A landscape with many peaks, sampled at points; each row gives a point and its height.
From any point a climber takes the steepest step (rise divided by distance) to one of its 2 nearest points. It stops when none of these is higher. Distance is the straight distance between rows; heights are no part of it.
Z_90 h=217: [ 11 -22  -8  44 -31  18  15  42  -5   6  12  28   7 -25  17  14 -27  -7
 -17  17  21 -46  22 -42  16]
Z_923 h=160: [ 21 -15  -7  29 -30  -3   7  39 -30  -6   0  24  10  -5  33  20 -39   2
 -20  24  24 -31  33 -26   1]
Z_350 h=298: [ 16 -23   1  23  -5  22  32  25  -6   1  -3  62  -7 -26 -39  18  17 -24
  -5 -10  46   4 -26  -8  35]
Z_261 h=501: [ 37 -24  11   2  16 -31  20  27 -14  19  -8   2 -12   3   5  14  -4  18
  -7  30  33  -5 -13 -22  17]
Z_875 h=611: [ 48 -24  23   9  21 -14  12   4  -3  23   0   2   4 -13 -15   7   9  14
  -6   3  33  -2 -23   0   8]
Z_101 h=510: [ -3 -35 -31 -13 -49 -12  12 -11 -20  -4  43   1   4  -5   9 -22   5   9
 -43 -27  13 -34  47  -3   1]
Z_956 h=111: [ 20  22 -17  21  17  37  11  28  10   2   6  47 -31 -38 -21   0  15  10
 -13 -25   8  28 -29 -18  27]
Z_507 h=460: [-16 -26  25  -2   7 -48  42  13  -8  -6 -20 -22   7  -3 -24  26   0   6
  22  27  23  22 -19  11  21]
Z_932 h=396: [-32  18  10 -23 -13  -2 -22  -7  11  -7  15 -40   6   8  -8 -12  23  -2
  17  21 -51   6  -6  10  -9]
Z_2 h=331: [-11 -16  -7  -7  -7 -43  34   6 -11 -13   6 -26 -27  10   7   1  -6  36
   6  21   7   0  14   6  12]
Z_506 h=244: [ 34 -23   0  30   7  17  10  31 -14  14  -1  46 -10   9  15  21 -26 -14
 -17  25  37 -30 -21 -29  12]
Z_645 h=536: [ 19  27   7  17 -16 -23  -5  19 -15  -3  16  27  -5 -10   2   1  -2  21
 -34  21  23   8   1  -6  15]
Z_879 h=768: [ 15  -3 -41  21 -33  19  17 -20   9  -9  36  28  -7   3 -20 -27   0  13
 -15 -40  -9 -49  14 -21  18]
Z_566 h=210: [ 21 -27  -6   0 -22 -29  30 -40 -45  -8  -3 -27  15  10 -25   1  -9  23
  18 -20   9 -22   8  22 -15]
Z_119 h=333: [-15 -41 -25   2 -55   1  -1  -5 -21  -4  20  13  -4 -12  37 -12 -21   7
 -42 -20   0 -38  59 -15 -17]
Z_776 h=270: [  8 -13  15   3   1 -33  32 -23 -23  -1 -15 -43  20  -7 -22  10  -9  22
  25  -5   7  12 -12  23 -16]
Z_966 h=164: [-20  21   1 -28  20 -25  -2 -13   8 -32 -35  -2   6  32  -1   0 -37  31
  32 -37 -43  -9  44  15 -18]
Z_426 h=315: [  2  11   4 -36  -7 -24   1 -24   0  13   6 -35  -5  13 -19 -21  14  29
   9 -14 -23 -26  11   4  -7]
Z_208 h=391: [  6   6  20  11  40  50 -45   0  22  16 -44  20   1   9  42  21  -4 -27
 -22  -7  11  30 -13   8 -16]
Z_362 h=420: [-15  -7  -7 -26 -29 -38  10 -11 -24 -19  36 -26  -8  19 -17  -2  21  24
 -14  -1 -18  -7  10  25  -1]
Z_73 h=196: [ 40 -21 -14  39  -6   3  19  31  -5  10  17  36  -2 -15   6   3 -15   3
 -16  10  34 -32  -1 -35  19]
Z_154 h=161: [ 40 -32  -6  17 -24  -5  22 -35 -29  -3  14   0  18   4 -27  -5  -6  11
   7 -22  17 -41   4  14   0]
Z_368 h=408: [-10 -32  28  -3  35 -22  21  15  22  25 -41 -19  -4   1   4  17   9 -14
   9  18  17  30 -30 -10  18]
Z_632 h=520: [ -6 -20  -9  -6  47   9   6 -18  51  14 -24 -42   2   3  13 -11   1 -34
  37  11 -10  13 -15 -11   7]
Z_746 h=214: [ 34  -6  10  15  -3  12   6 -40 -11   3  14  11  10  -7 -44  -9  10  13
  11 -29   8 -27 -18  22  -4]
Z_973 h=479: [ 45   7  -7  14   8   1  -5 -19   1  12  19  14 -18   4  -4 -22  -4  33
 -14 -15   5 -36   3 -16  -4]
Z_118 h=566: [  5 -23   1   5 -40 -28  14 -21 -38 -22  35 -11  17   7 -34  14  17  11
  -9  -2  -3 -11   0  41   0]
Z_155 h=594: [-19  50  18 -22 -24   7 -45   9  -7 -13  18 -13  20  11  14 -21  -3  12
  -7  -3 -46   3   6  -7 -46]
Z_329 h=775: [-10  -7 -31 -32 -36 -24   1  -8 -36 -14  36  -4 -14  12  20 -18  -7  19
 -49 -18   1 -13  43   1 -13]
Z_709 h=430: [  6 -28  18   0  34 -30  26  23   4  20 -27 -14 -19  12  10  17 -10  13
   7  29  22   6 -28 -24  17]
Z_168 h=555: [-26  23 -18 -53 -21 -28  -8 -13 -32 -18  22  -7 -19  28  10 -10 -12  29
 -29 -24 -25  -7  34   0 -29]
Z_726 h=540: [ 31 -26 -26  39 -23  21  33  -7   1 -10  30  24   7 -17 -31 -15   3   5
  -2 -29  10 -28  -8  -3  23]
Z_23 h=263: [ -7 -10  10 -15   9  21  -7 -14   7   7 -11 -44  32 -14 -12  -2  22 -34
  35  10 -11  27 -15  30  -8]
Z_150 h=565: [-19  27 -15 -14  14  36 -45 -12  12 -21 -23 -11  21  25  17 -12 -22 -41
  44  16 -54  18   7  -1 -16]
Z_43 h=383: [-22   7  22 -18   6 -16  -3  15  20  11 -26 -20  15 -19  -3  16  26 -32
   2  36   5  50 -14   4  25]
Z_745 h=772: [-11  -4 -27 -15  42  56 -36 -11  22  12 -24 -22  -4  26  36  -8  10 -56
  22  13  -6  26  -7   0   8]
Z_789 h=388: [ 25 -27 -13  42 -15  23  40   9 -16 -10   7  42  12 -33 -41  11   2 -12
   4 -25  29   2 -24   5  26]
Z_853 h=443: [ -2   0   5   4  35  44 -36  17  33  40 -35  17  -8   0  40  24  40 -41
 -25 -13  32  19  -7   0  -1]
Z_813 h=499: [  8 -15  13  -9  30  24 -20  19  25  41 -37   3  17 -15  14  29  58 -51
 -12 -21  44  23  -3   9   2]
Z_818 h=212: [ 10  -2   6 -12   5  52 -26 -18  -7  17  -8 -24  39 -21  -6  -1  29 -44
  39  -8   5  16  -7  31 -29]
Z_954 h=779: [  2 -21  16   8 -31 -37  19  -5 -40 -17  12  -7  21  -2 -35  30  14   5
  -2  20   9  18 -14  42  11]
Z_498 h=104: [ 11 -16 -10  12 -30 -16   9  20 -37 -29  -4  11  -1  18  32  15 -39  20
 -17  21   8 -10  34   4  -6]
Z_759 h=467: [-32  42   5 -51 -25 -15 -33   0 -25 -17  24 -10   1  30   2  -8  -7  26
 -19 -26 -42  -9  21  -8 -44]
Z_961 h=320: [ -1 -15  23  -5  12 -15  14 -18   6   4 -15 -43  13  -7 -21   5   8   4
  24   9  -6  19 -20  25   1]
Z_37 h=582: [-32  34 -13  -7  10 -16   5  23  32  -7   8 -43  16 -11  26 -22  -6 -12
  26  29 -21  27   9 -15 -14]
Z_338 h=599: [ -9  47  16  -9 -20  23 -34   5   5   6  44   8   6 -14 -13 -37  20  16
 -13 -21 -24 -14 -14 -14 -28]
Z_197 h=667: [-28  11 -34 -15  34  42 -35 -23  25  -6 -21 -12  -5  28  15 -14 -13 -59
  50  17 -31  14  -3 -10  10]
Z_300 h=73: [ 12  35 -19  26  -2  38   5  13   5 -11  27  40 -26 -26 -23 -21   6  17
 -17 -26 -11  11 -25  -7  16]
Z_120 h=590: [-17  -3 -22 -21  29  28 -14 -24  35   8 -14 -31   6  13  -3 -22   8 -51
  60  16 -27   4  -4  -2  12]
Z_8 h=564: [  9 -19  32  -5 -12 -40  23  10 -28   0 -18   1  15  -8 -33  25  13  -3
   0  25  34  19 -16  12  24]
Z_679 h=677: [ 11  33  12   2  -1 -25  -9  13  -9  -2  -2 -11  -4  -1  17  -2 -14  33
 -21  17  -4  18   4  -3  -7]
Z_618 h=441: [-15  -3  44 -23  -2 -33   5  11  -4   2 -33   6  -2  -6 -22  25  30 -19
 -13  41  26  37 -14  -9  31]
Z_604 h=473: [-30  23  -4 -18  -4  25 -44 -12  12  -6   0 -25   6  11  12 -15   7 -25
  28  31 -52  15  -4   3 -11]
Z_781 h=199: [-50  36  -3  -9  18 -25  -8 -17  26 -33 -15 -18   6  16  10  -3 -36  10
  37 -16 -47  -4  38  -2 -29]
Z_621 h=262: [ 32   2  18 -11   3  -6  -3 -36  -7  17   2 -24  15  -1 -35 -18  13  19
  16 -22  -8 -26  -7  15 -11]
Z_641 h=584: [ 26  11 -31   0 -21   0  -5 -29  -5   3  21  26 -16  19  -3 -24 -10  23
 -19 -33  -3 -55  27 -18   3]
Z_496 h=35: [ 17  55   5  28   8  39 -16   8   6 -17  13  47  -9 -17  -7 -14 -16  21
 -17 -27 -18  11 -16  -3 -18]
Z_527 h=560: [  3  17  20  -1  10  51 -37  -7  25  22   9   1  -3 -23   3  -8  33 -17
   0   7  -1   9 -16  18  -6]
Z_725 h=410: [  8  22 -23  31 -34  -3   7  14 -11 -20  41  40  -4 -13  -2  -9  -5  15
 -39  -3   9  -5   6  -6  15]
Z_844 h=296: [ 19 -13  22  21  18  12  -6  16 -21   6 -25  43 -14  30  22  26 -31   1
 -20  24  26   1 -28  -6   3]
Z_800 h=463: [-16 -46   9   4  49   0  21  -1  39  23 -42 -34   8   2   7  10   8 -40
  27  -2  11  29 -29   4  10]
Z_401 h=185: [ 16   4  -4  37   7  40   7  23   2  -4  -7  74 -29  -5   1  19 -14  -6
 -20  -3  26   8 -29 -14  18]
Z_596 h=750: [ 27 -36  34  12  24   7   9   1  -7  27 -19  21   4  -9 -21  24  17  -8
  -5  -6  46   6 -38  15   9]
Z_309 h=504: [-40  17 -24   5  30  -7   8  11  42 -10  19 -28  17  -8  19 -22  -5 -48
  39  33  -3  27   0  -7   6]
Z_768 h=382: [ -5   6 -16 -56 -24 -30  -4 -28 -20  12  20 -11  -9  26 -25 -14  13  23
  -7 -34 -14 -43  23   6  -1]
Z_229 h=863: [-12  41   9  -9   9 -23  -4  15   3 -20 -14 -30  11   1  24  -7 -28  28
   1   0 -29  26  19   2 -29]
Z_537 h=297: [  0 -15 -22  43 -54   9  14  24  -1 -15  29  30   4 -20   9   2 -14   3
 -28   4   9 -28  19 -18  20]
Z_64 h=403: [ 49  -9  -5  26  26  26   5 -17  17  13  13  32 -24 -12 -21 -13   6  19
  -1 -22  13 -23 -24 -13   7]
Z_458 h=393: [-32 -11  12   2   9 -44  32   5  14 -13  -1 -29 -13   1  -6  14  -3  22
  18  28   3  17  -8   9  18]
Z_790 h=232: [-57  22  -6  -7  12 -33   6 -22  36 -18   7 -31 -13   8   6  -9 -13  12
  29   6 -34 -10  24  -6 -12]
Z_578 h=471: [  5  23 -33 -39 -29 -18 -20 -29 -17  16  13  22 -15  32  -9 -11  -7  20
 -19 -36 -12 -53  30  -5   1]
Z_601 h=620: [  5 -28  35  15  23  26   3  -2  -6  29 -38  27   6 -16 -15  43  32 -23
  -4 -35  51  14 -27  25  -4]
Z_819 h=653: [  8   9   1 -12  24  49 -37  -3  24  24  -9 -17   3  -6  27 -11  20 -33
   9  20  -5  22 -10   6  -6]
Z_972 h=345: [  8  -5  33  18  34  26 -25   5   5  18 -41  35 -15  17  29  25 -13  -6
 -25   6  19  20 -30  -1  -6]
Z_670 h=274: [-31  -4 -11 -13   5 -34  18 -26   5 -18  -2 -21 -37  27   1   0 -13  35
  21  10 -23 -15  18   2   4]
Z_886 h=125: [-30  -3 -16 -36   4 -36  16 -13 -16 -51 -21  17  -9  36   0   2 -34  23
  17 -38 -34  -7  61  29 -24]
Z_977 h=147: [ 11  15   5  23  30  43  -5  20  23  15 -13  59 -34 -25  -3  19  15  -3
 -23 -19  26  20 -28 -11  12]
Z_477 h=442: [-41   5  -4  -6  14  -4  -1  14  32  -1  -8 -34  12 -10  13   1  10 -45
  19  37  -9  48 -12   6  18]
Z_398 h=749: [  0  45  18 -10 -12  23 -42   5   8  12  19 -10  11 -13  13 -32  11   2
  -3   7 -27   3  -7  -7 -30]
Z_675 h=689: [ -5  44  -2  -6  15 -10 -12  30  19  -6 -16 -32  25 -12  34 -12 -20  -6
  12  22 -25  41  11 -16 -27]
Z_989 h=332: [-43  16   4 -19 -14 -36  -1  -2  -1 -20  28 -39 -11  12  -7   0  18  22
  -2  14 -41  12   3  16  -6]
Z_890 h=218: [ -9 -39  -7  23 -46   5   2  29 -28   4   7   4  -1 -25  44   5 -30   6
 -27   9   9 -46  53 -21  -9]

For each start below, name the point where the climber stops.
Z_43 => Z_229
Z_781 => Z_954
Z_746 => Z_879
Z_844 => Z_596

Call two points neighbours if one is among the 2 nearest of the other. Go from one point of each pair to the other, from neighbour to neighbour, staying as high as possible. Name the lowest point that can't be avoided.
Z_229, Z_596 => Z_989
Z_329, Z_398 => Z_759
Z_745, Z_596 => Z_368
Z_745, Z_398 => Z_527
Z_961, Z_879 => Z_154
Z_229, Z_954 => Z_43
